The views of a scene show one set of named points, each view turned or mirrored, shifted and resized as a whole, with a little noise and some points left out.

Scene 1
View 1
<172>: [  4  -4  -1   8 -13  22  -3   6 -13   0  27   3   1  11  -8  13  -3   0
 -20   1  -4   0   8  -4  -8  -3  22  -2  -9  -5   4  -8   4   2 -11   8
   0   9 -15]
<35>: [ -1 -12  10  15  -5   0   6  -8 -10   2  19  -8  -2 -12 -10  15  10  -5
  -9 -15  17   6  20 -12 -20 -14  -7  -6  13  19  -6  -2  12 -21  -1  -4
   8   6   7]
<278>: [  7   3   4   0  14  -3   0 -18 -13   9  -8  48 -32 -11   4   9  -1  -5
  22   9 -18 -10  -6  -2 -16 -21 -11  17  -3  -9  -8 -32  27 -30   7  -2
  15  32 -21]
<103>: [  3  -7   8   2 -15   9 -10  -3 -10   0  26   5  -5   8  -4  28  -3  -2
 -13   8 -10   6  13 -10 -13  -5  14   0 -11   3  -1 -15  14  -3 -14   2
   3  13 -20]
<27>: [-19 -35   2  11 -27  -5   3   5 -16  -5  28 -18   4   1 -13  25  18   3
 -28 -21  19  -4  32  -1 -18   0  13 -18  -5  18   4  11   0  -4   0  20
  -3  -2  16]
<269>: [-14 -36   9  -2 -46   5  -6   6 -25  -5  46 -12  12  18  -8  42   2  -2
 -37   4  -2   2  27 -17 -23   9  35 -15 -40  11  -3   5   0  10 -11  20
  -9   3  -5]
<149>: [ -3  -9  -8  10  -6   8  -7   8  -4  -5  16   2 -10   7 -10  10   7   4
 -13 -13   2  -3  14  12  -2  -3  10  -9   9  -5  15  -9   8   0  -8  13
   6   6  -6]
<130>: [ 19  14  14   6   9   8  -5 -19  -6  10  10  26 -17  -6  -3  15  -8  -7
  12  13 -12   9  -1 -18 -15 -21  -7  14   6   3 -11 -29  26 -26  -7 -19
  15  23 -26]
<250>: [ -8 -25   7  10 -18   1   4  -1 -17  -2  25  -7   1  -4 -10  22  10  -1
 -18 -10  12   0  22 -10 -20  -5   9 -10  -5  13  -4   0   6 -12  -1   8
   0   5   6]
<146>: [ 11  -6   1  19 -25  58  15  16 -29   0  52 -26  36  10 -17   4 -12  -5
 -49  -1  16  12   6 -19 -14   1  37  -5 -17   2  -5  17 -19   7 -18  -1
 -14   1  -3]
<214>: [  6   0  -5  14  -3  25   1   8 -13  -1  20   0   0   4 -11   2   0   1
 -18  -9   4   1   6   3  -4  -7  16  -1   5  -6   6  -5   2  -1  -9   6
   1   8  -8]
<70>: [ 16   4  18  16   4  22  18 -18 -22  11  18  10   1 -18 -11   8  -6 -10
  -3   3   9  10   1 -27 -26 -23  -6  11   3  13 -22 -10  12 -35   1 -23
   6  20  -6]
<42>: [ 17  16  -4  12  10  29   0   0  -9   4  10  21 -10   3  -5  -4  -7  -1
  -2   2  -7   0  -6   2  -2 -13   8  10   9 -14   2 -20  11 -10 -10  -4
   8  20 -21]
<138>: [ 29  27   1  17   9  51   6   0 -14   7  23  12   6   2  -9  -7 -19  -6
 -11  12  -3  13 -11 -13  -3 -15  15  14   7 -11  -3 -16   5  -9 -20 -21
   3  17 -27]
<171>: [ -4 -17  20   7 -16 -13  -5 -14  -6   2  26  -9  -4  -5 -10  34   7  -5
 -10  -3   8  13  29 -21 -25 -10  -2  -9   3  27  -7  -8  19 -17  -5  -5
   6   7  -2]
<139>: [  2  -7  -3   7  -7   9  -4   0 -12  -1  14  15 -11   7  -6  11   1  -1
  -9  -1  -6  -4   6   3  -8  -7  13  -1  -4  -6   5 -14  11  -3  -5  11
   4  15 -14]
<287>: [ -5 -19  -2   9 -29  24   2  13 -22  -4  38 -13  14  14 -12  19  -2   0
 -37  -4   6   1  17  -8 -13   4  33 -11 -20   1   3   7  -7  10 -12  16
  -8   2  -2]
<264>: [ 27  30  12   8  29  12   5 -26  -9  15  -5  49 -26 -16   2   0 -12 -10
  29  17 -17   4 -15 -15 -16 -30 -19  28  12  -7 -17 -40  32 -39  -2 -29
  20  37 -33]
<300>: [  2 -16   6  11 -23  30  16   4 -31   1  34  -3  16   3 -11  13  -5  -5
 -30   1   9   0   8 -21 -24  -4  22   0 -24   4 -13   6  -7  -8  -5   3
  -8  12  -3]
<263>: [  1  -6   3   4  -2   1  -1  -6 -13   1   9  22 -15  -2  -2  15   3  -1
   0   0  -6  -4   7  -4 -13 -11   2   3  -3   0  -2 -16  16 -16   0   6
   7  19 -11]
<307>: [-12 -26 -12  12 -15  17  16  12 -27  -5  18   1   3   1 -12   1  11   3
 -25 -20  15 -16  11   8 -15  -1  18  -9 -11  -3   3  10 -10  -2   6  26
  -6   7  12]
<145>: [-14 -33 -14  20 -28  35  19  22 -31  -9  39 -27  25   7 -20   3  10   5
 -50 -25  29  -9  18   4 -14   7  34 -18 -14   3   5  27 -25  11  -3  28
 -16  -5  22]
View 2
<287>: [ -3   7   8 -36  -3   1   8  17 -15   7 -38  27  -5  29  25   2  19  -6
  -2 -12  -1  22  18 -20  13   3 -10   4  23  11 -12  15   2   1  -8   2
  -2  16   2]
<145>: [-13  14   4 -44  -8   8  -2   7 -18   3 -68  29 -17  37  26  -6  12  11
  -3  -2 -14   4  17 -25  24   9 -29  -6  32  25 -26  24  15  -3  -8  11
   4  26   9]
<214>: [  3   5   0 -25  -4   3   9   3  -4   8 -23  -6 -12  28  23   5  18   0
  -5 -12   3   4  -6 -13  11  -2  11   0  13   6  -5  10  -2  10   5  -9
   3   5   9]
<263>: [ 14   0  -3 -11   1   1   8   6   4   1  -1 -10   1   7  13  -6  13  -8
  -6 -16  -8   2   8 -11  -1  -5  23   9  14  -1   6  13  -3  17   9 -17
   6  -6   7]
<70>: [ 15 -13  21  10   5  -1   4   7  13  23 -11 -24  -3  17  27 -20  19 -12
  10 -29   0  -2   6   5   0 -13   8 -10   6  10   4  31  -5   2  24 -13
  12  -9   8]
<269>: [  3   6  11 -34   2  -3  10  27 -15   2 -35  48  11  15  19  -4  15 -18
   0 -16  -7  36  40 -25   3   3 -13  14  33   3  -6  19   0  -2 -14   5
  -3  12  -2]
<250>: [  8   2   5 -22  -7   4   2   8   2   2 -40  12   5   8  11 -16   9  -4
  -1 -12 -15   6  23 -18  -1   1  -7   1  29   0  -7  29   3  -2   4  -2
   6   4   9]
<130>: [ 21  -9   9   4   5  -5  14   7  14  16  15 -28   2   8  19  -5  21 -17
   0 -29   6   8  -4   1  -6 -15  32   5   2  -5  16  13 -14  13  21 -22
   7 -17   6]
<278>: [ 22  -4  -9   8   9   0   8   4   9   0  28 -32   1  -3  14 -11  15 -11
 -11 -19 -12  -9   4  -2  -4 -14  43  14   4  -1  19  10  -4  32  20 -30
  11 -18  10]
<35>: [ 13  -5   7 -14  -9   3   5  -2  13   8 -35 -12   3   9  11 -15   7  -2
   2 -19  -7   1   7  -9  -8  -2  -1  -3  20  -8  -3  29  -4  -5  17  -6
   7  -6  11]
<149>: [  6   8 -10 -34 -10   5  10   0  -1  -4 -24  -3  -5  17  10   6  11   2
 -12  -9  -4   6  -5 -21   4   2  13   7  19  -8  -3   8  -3  11   2 -11
   1   3   9]
<103>: [ 12   0   7 -20   0  -4  14  14  -1   8 -10   7   4  14  18   3  18 -14
  -2 -20   3  22   9 -13  -2  -5  13  10  16  -6   6  11  -9   8   3 -10
   2  -2   4]
<27>: [  5   7  -2 -34 -12   5   2   4   0  -3 -52  19   4  11   4 -12   3   2
  -3  -8 -17   9  23 -26  -1   6 -14   3  35  -6 -13  29   5  -5  -1   3
   4   7   9]
<146>: [-10   1  27 -30   1   0   7  18 -16  26 -47  25 -17  49  44   3  28  -5
   9 -18  12  24   8 -10  24   0 -21 -12  15  27 -18  19   1  -6  -5   9
   1  22   3]
<139>: [  8   7 -10 -26  -1   3  12   5  -5  -3  -9  -1  -4  13  13   3  13  -3
 -12 -10  -6   7   3 -17   4  -1  19  11  17  -2   2   6  -1  19   1 -14
   2   1   7]
<264>: [ 24 -14   6  22  11  -4  13   4  18  17  39 -53  -3   6  25  -9  23 -17
  -1 -32   6  -9 -12  12  -5 -21  50   3 -11   2  24  10 -15  25  32 -34
  12 -25   8]
<171>: [ 18  -7  12 -13  -7  -2   9   8  16   8 -29   0  15   1   6 -14   7 -13
   5 -24  -3  16  16 -12 -15  -4   2   4  25 -19   3  30 -11 -10  13  -7
   3  -8   7]
<138>: [  3  -4  17 -14   3  -3  16   8  -4  26  -5 -18 -20  41  41  14  31  -9
   2 -24  22  12 -21   1  16 -10  20  -7  -6  14   2   3 -12  10  10 -13
   4   2   6]
<300>: [  1  -2  18 -16   5  -1   5  18  -9  15 -28  17  -5  28  33 -11  22 -11
   3 -19  -5  13  22 -10  14  -5  -9  -1  17  23  -8  24   3   3   1  -1
   7  10   5]
<307>: [ -2  10  -8 -29  -5   9  -1   5 -11  -3 -36   9 -11  20  18 -10  10   8
  -9  -3 -20  -6  16 -21  15   4  -4   1  25  17 -13  20  13  13   0  -2
   8  13  12]
View 3
<138>: [ -1  -7   5 -18  -9   2  -5 -25 -12   2  -8 -19   3 -26  -3  -3  16   9
  -3 -27  13   8 -29  -5  -9  20   7  23  -4  19   6  15   2   9  24 -18
  29   7  17]
<171>: [ 17  12  15  -2 -13  -7  30  -7 -14 -22  14 -10   5  -3  -5   1  -5   2
  -3  16 -24  -2  -6 -19 -14  17   6 -22  -8 -23   4  21   4  15   6  23
   5  -5  19]
<35>: [ 21  19  12  -4 -10   1  18  -9 -13 -16  14 -12  12   0  -3  -5  -5  11
 -11   4 -16   3  -5 -16 -12  17  13 -14 -11 -21   0   8   4  20   5  14
  12  -5  14]
<263>: [ 13   2  10 -10 -25  -3  12  -2  -4 -10 -12 -13  -2 -20  -3  -2   1   3
  -7 -12 -27   5  -8  -7  -6  17  13   3 -18 -10  -5  20   3  15   6  11
  -6  11  12]
<307>: [ 46  16 -10  -8 -11  11   1  -3  -8  -9  -4  -5  15 -10 -10  -7  -6  17
 -30 -12  -7  -3   2  -2   0   4  25  11 -12 -14   9 -10  -2  42 -17   4
  -5  13  10]
<139>: [ 18   0   3 -15 -24  -1   9  -7  -2 -10 -12 -12   3 -22  -8  -5   4   7
 -11 -12 -15   0  -8  -1  -7  12  19  12 -20   0   5  18   1  22   1   7
  -5  13  14]
<70>: [  7   4  19   0  -3   0   7  -7 -24  -4   0 -15   1 -14   9   3   2   5
  -2 -17 -16  17 -17 -18  -2  27  -3  -9   6 -22 -17  10   9   7  17  -1
  28  -2  15]
<172>: [ 23  -1  -3 -15 -15   0   7 -14  -8 -12  -8 -10   4 -24 -10   0   5   4
 -12  -8  -2  -5 -14  -2  -7  11  15  16  -6   7  18  16   0  25  -1   1
   1  16  19]
<269>: [ 57  -4 -15  -9  -3  -4  23  -8 -23 -22  -1   3   4 -23 -15  14  -3  -8
 -14  21  -7 -20  -7  -5  -6   2  10   7  22  -6  41  16  -4  43 -24  15
 -14  23  32]
<27>: [ 49  23  -6  -6  -8   3  20  -7 -13 -22  14  -4  17  -1 -15  -4 -11  13
 -24  16 -11 -12   4  -7 -11   5  23  -7  -9 -19  23   0  -3  41 -18  20
  -7   7  17]
<287>: [ 46   4 -16 -13  -2   5   9 -14 -17 -14   0  -3  12 -19 -14   4   0   6
 -20   3   6 -13 -10  -1  -6   3  16  16   9   2  33   4  -3  41 -15   1
   1  18  23]
<300>: [ 41   2  -7  -5   5   4   5  -8 -27  -9  -2  -4   7 -21  -2   8   0   4
 -15  -8   0   1 -15  -9   1  12   5  10  20 -11  15   1   0  34  -8  -4
  11  13  21]
<145>: [ 66  22 -24  -9   7  16  -1 -13 -20 -11   9  -1  28  -6 -16  -4  -8  23
 -38   0  18 -13   0   0  -3  -2  26  15   6  -8  34 -23  -7  58 -27  -2
   7  14  16]
<250>: [ 41  16  -2  -3  -7   2  17  -5 -16 -17   7  -4  12  -6  -8   0  -8   8
 -19   9 -14  -4  -2  -9  -8   9  16  -7  -3 -20  12   3   0  34 -12  15
  -2   6  16]
<42>: [ -1  -2  10 -17 -22   3  -2 -13  -1  -1 -15 -19   0 -24  -3  -9  11   9
  -8 -30  -8  10 -16  -2  -6  20  14  19 -22   7  -8  18   3  10  17  -7
  11   8  10]
<264>: [-30 -10  35 -11 -30  -6   4  -3  -4   4 -23 -25 -16 -28  13  -3  13  -3
  11 -38 -37  28 -23 -14  -3  36  -3   2 -20 -10 -43  34  14 -17  38  -1
  16   1   9]
<130>: [-11  -6  24 -10 -23  -8  14  -8  -8  -6 -10 -18 -10 -23   3   0   8  -3
   8 -17 -26  14 -20 -13  -9  27   1  -2 -13  -6 -17  32   9  -4  25   5
  12   4  15]
<214>: [ 20   7  -2 -15 -14   5   3 -15  -6  -7  -4 -14  10 -15  -9  -8   4  13
 -16 -14   1   0 -10  -1 -10  11  18  15 -16   5  10   5  -1  25   4  -2
   9  10  13]
<146>: [ 45   2 -17 -10  16  10  -3 -25 -29  -7   6  -5  18 -19  -9   7   4  12
 -20  -4  30  -8 -23  -6  -4   6   8  20  28   8  34  -8  -6  42  -6 -18
  27  14  23]
<278>: [ -6  -5  25  -9 -38  -5   9   7   2  -1 -26 -17 -13 -27   7  -5   5  -2
   0 -31 -46  19 -10  -8   0  25  10   4 -28 -16 -32  30  10  -1  17  11
  -9  10   8]
View 4
<269>: [-42 -19 -26  30 -29 -17  48  12   8 -36  49   7 -12  16  41  -8 -17 -16
   7  -6  14 -31 -36  -1  10  14 -13 -52   3 -35   9  12   8  18  13  -9
 -26  -4 -38]
<149>: [ 10  -9  18   5 -20 -25  13  -2   4   1  27   0 -21 -13   7 -22 -18 -27
  -9  -8  25  -9 -30 -14   0  -3  12 -11  -1 -15   2  -5 -15  -2  -1  -2
   4   1 -12]
<35>: [  0 -18  12  -3 -20 -21  16  14 -24 -30  27  11  -5 -15   2 -11  -8 -10
   0  10  14   8 -32   0  -3  18  21  -9   3 -10  -2  -2  -5  -4 -21   7
  12   5 -10]
<139>: [ -4  -5   8   2 -10 -34  19  -7  11  -4  25  -2 -25  -6   5  -9 -17  -7
  -6  -3  22 -25 -21 -12   2  -2  19  -5  -5 -10   0  -3  -4   1   7 -16
  -3  -6 -13]
<146>: [-46  -4 -28  57 -25  -6  13  46  11 -24  16   2 -36  -9  40  30 -37 -18
  44   0  22 -26  -7  -5  -7  13  -7  -8  10 -20  -6   5  19  24 -17   2
  -3  -1 -39]
<250>: [-14 -21   8  16 -27  -6  28  10  -5 -35  39   6  -1  -1  21  -8 -11 -12
   0   5  15  -4 -29  -2   4  18   9 -29   0 -22  -2   5   2   7  -6  11
   4   2 -13]
<278>: [  7  -1  23 -44  12 -56  17 -35  -1  -7  18  -6 -15  -5 -30  -4  -3  28
 -27  12  13 -23 -10  -7   2   3  54  20 -15  10  -7 -10  -5 -14  15 -29
   5  -9  10]
<172>: [-18  -5  -7  16 -14 -30  20   5  12  -6  24  -2 -31  -3  15  -1 -25 -14
   8  -6  21 -28 -19 -12  -2   2  11  -7   1 -15   0  -2   1   6   2 -15
  -8  -4 -24]
<145>: [-26 -18  10  67 -46  27  19  31  28 -28  30  -4 -14  -5  51  11 -35 -33
  23  -1  29 -12 -12 -15   0   5 -13 -32   4 -42  -9  16   9  26  -7  32
   7   2 -20]
<130>: [ -4  -1  -5 -35  11 -66  13  -5 -23 -11  17   7 -24 -13 -26  -3  -6  15
  -5   8   9 -18 -20   2  -6  13  42  23  -3  16  -2 -14  -4 -13  -8 -35
   0  -4 -11]
<103>: [-16  -6 -13   1 -10 -43  26   2  -4 -12  28   6 -24  -1   8 -10 -16  -7
   1  -4  15 -26 -28  -4   0   7  12 -12  -1  -9   5  -4  -2   1   2 -24
 -14  -5 -25]
<264>: [  5   7   9 -56  25 -76   0 -19 -21  -5   1   1 -26 -18 -47  10  -3  36
 -11  18   9 -21  -7  -1  -9  11  67  52 -10  30 -10 -20  -3 -21  -4 -42
   9  -9   5]
<70>: [-18  -7  -5 -13  -1 -39  10  15 -27 -38  14   9 -10 -15 -14  19  -9  17
  10  22   8  -5 -13   9  -7  26  39  21   0   8 -11  -7  11  -5 -23 -10
  12   1  -6]
<138>: [-16  11 -17  12   2 -51  -4  22   2   6  -1   0 -50 -21  -3  21 -32  -5
  28  -1  21 -28  -3 -10 -14   2  25  34   5  10  -6 -13   2   2 -16 -28
   3  -6 -27]
<307>: [-10 -13  25  33 -29   6  18   3  25 -20  30  -8 -10  -4  27   2 -24 -12
   2   2  25 -14 -13 -16   4   0   9 -20  -4 -29  -9   8   2  15   5  17
   9  -2  -6]
<42>: [ -2   5   7  -5   0 -47   0  -3   9   6   6  -5 -38 -16 -10   6 -22   2
   3   0  22 -26  -6 -15  -7  -4  32  25  -4   6  -7 -13  -4  -3  -4 -23
   6  -7 -10]
<214>: [ -6  -4   6  18 -15 -24   8   9   9  -2  17  -2 -30 -15  11   2 -25 -18
   8  -5  25 -18 -14 -15  -5  -2  14   4   0  -9  -4  -2  -5   7  -4  -6
   5  -2 -15]
<300>: [-44 -10 -18  30 -17 -18  24  23   7 -36  24   2 -22   1  25  22 -23   2
  24   7  16 -29 -11   1  -2  16   8 -10   1 -17  -6   6  20  19  -2  -4
  -6  -6 -25]
<171>: [ -9 -22  -7 -11 -20 -33  30  13 -32 -33  39  18  -4  -5   4 -21  -2 -11
  -4   6   8   2 -44   7   1  24  14 -24   3 -11   5  -4  -5  -7 -15  -6
  -1   6 -18]
<263>: [ -4  -8  11 -14  -5 -39  20 -14   1  -9  25  -2 -17  -6  -6 -10 -10   3
 -12   5  15 -18 -22  -8   2   4  28  -2  -6  -5  -2  -3  -4  -4   7 -17
   1  -5  -5]
<27>: [ -9 -25  12  26 -37   3  29  12  -3 -30  43   8   0  -2  31 -19 -14 -28
  -3  -1  18   0 -37  -5   5  13  -2 -42   0 -33   2   9  -5   8  -7  19
   2   4 -15]
View 5
<264>: [ 29  -3 -17  12  23   4  17  18 -60  22 -20 -43 -14  24  21 -11 -12  19
 -14 -22   8  -5 -27 -47  -8  22  46  34 -26 -21  -1 -68 -33  60 -40  29
  27  -7  -1]
<149>: [ 16  -4  -8  12  19  -9   8 -18  -3  24 -13 -11  17  -8  11   9   6  -8
   7   8  -2  -4 -19 -22 -18  12  -6  19  -3 -10 -24   0 -13  10  21  -4
   4  12  13]
<35>: [  6   3  -1  12   4   2  10  10 -17  12  -9  -2  -9 -12  11 -13   6   6
  12  -4  27  -3 -30 -27 -13   8 -17   1  -1 -17  -3 -25  -9   5  15  -8
  -6   2  11]
<171>: [ -9  21   6   7   5   4   6   7 -17  12 -13   1   3 -13   9 -11  10  14
   5  -3  26 -11 -20 -24 -11   5  -7  -6   2 -12  -7 -33  -8  -6  20 -16
   4 -11  -9]
<214>: [ 26  -8 -10  10  12  -4   9 -12 -10  15   1  -5  14  -2   7  10   6 -13
  25  13  -3  -3 -22 -17 -16   9   1  19  -7 -10 -25  -9 -11  21   6  -1
  -3   6  19]
<70>: [ 20   1  -9  12   1  11  10  20 -40   3   2  -6 -17   2  10 -12   4  10
  20  -7  25   0 -31 -27 -13   6   8   4 -15 -17  -3 -54 -12  29 -21   7
  -4 -13  11]
<139>: [ 17  -6  -6  13  16  -2   8 -20 -15  21 -10 -13  15   1   9  11  10  -5
   6   0  -1  -2 -14 -17 -23  12  10  15 -11  -6 -23 -18 -15  14   6   3
  14   6   6]
<42>: [ 34 -10 -17  11  20  -5  11  -5 -26  17  -5 -22  10  12  12   9  -2  -4
  11   6  -8  -4 -21 -27 -13  14  23  31 -14 -11 -23 -26 -20  41 -13  14
   8   4  15]
<103>: [  6  10  -2   5  15   0   3 -12 -20  13  -6  -4  20  -1   5   8  12   1
  11   4   2 -11 -10 -14 -16   5  15   7  -8  -4 -24 -28 -13   5   6  -7
  13  -9  -5]
<307>: [ 21 -21  -3  21   0   1   7 -31   4  17  -3   4   4 -11   4  12  22 -23
  21   2   8  13 -20  -7 -40   6 -24  -4 -11  -5 -20   2  -1   2  13   0
  -6  16  27]
<250>: [  2   1   4  14  -1   4   6 -12  -4  10  -5   8   0 -16   3   0  19  -3
  17  -2  22   2 -21 -11 -29   2 -23 -12  -2  -7 -13 -16  -2 -10  20 -11
  -4   2   9]
<287>: [ 13   0  -1   9   4   2  -1 -26   2   3  12  18  23 -11  -6  20  22 -16
  38  19  -2  -3  -9   6 -26  -3  -7  -4  -5   1 -33  -6   2  -6  13 -15
  -6  -4  11]
<146>: [ 29  -4  -8   3  -8  10  -2  -8  -5 -13  37  32  19 -10 -11  17  16 -21
  69  35  -4   0 -17  13 -16 -11  -4  -1  -6  -1 -37 -14   5   7  -4 -16
 -26 -15  24]
<130>: [ 15   8 -10   7  20   2   9  12 -44  17 -14 -25   1  11  15  -6  -3  16
  -3 -10   8 -12 -21 -34  -7  13  32  22 -14 -15  -8 -54 -23  33 -16   9
  19 -11  -6]
<278>: [ 20  -8  -8  18  23  -1  16 -11 -42  31 -30 -40  -5  17  20   1   4   8
 -25 -28  10   1 -19 -37 -27  22  29  18 -25 -14  -5 -48 -27  38 -20  25
  32   6  -3]
<145>: [ 24 -17  -1  16  -8   3   2 -30  19   1  20  29  11 -22  -6  19  27 -32
  53  24   7  12 -20  10 -35  -3 -40 -12  -2  -1 -31  15  11 -10  24 -16
 -28  11  35]
<172>: [ 19   0  -8   6  15  -3   4 -22 -10  13   1  -4  26   0   2  16  10 -10
  20  14 -10  -6  -7  -8 -18   6  13  16  -9  -2 -31 -13 -11  12   5  -5
  10  -1   6]
<138>: [ 38  -5 -20   2  15   0   7   7 -31   3  15  -9  16  10   5   9  -7  -6
  37  24 -16  -9 -21 -19   0   5  30  36 -12 -10 -30 -31 -16  43 -21   4
  -5  -9  18]

Which points are out of place in each view (at most two, in the order of its rows)? Write none if all are in place.
view 1: <250>, <138>
view 2: <139>
view 3: <171>
view 4: <149>, <300>
view 5: <172>
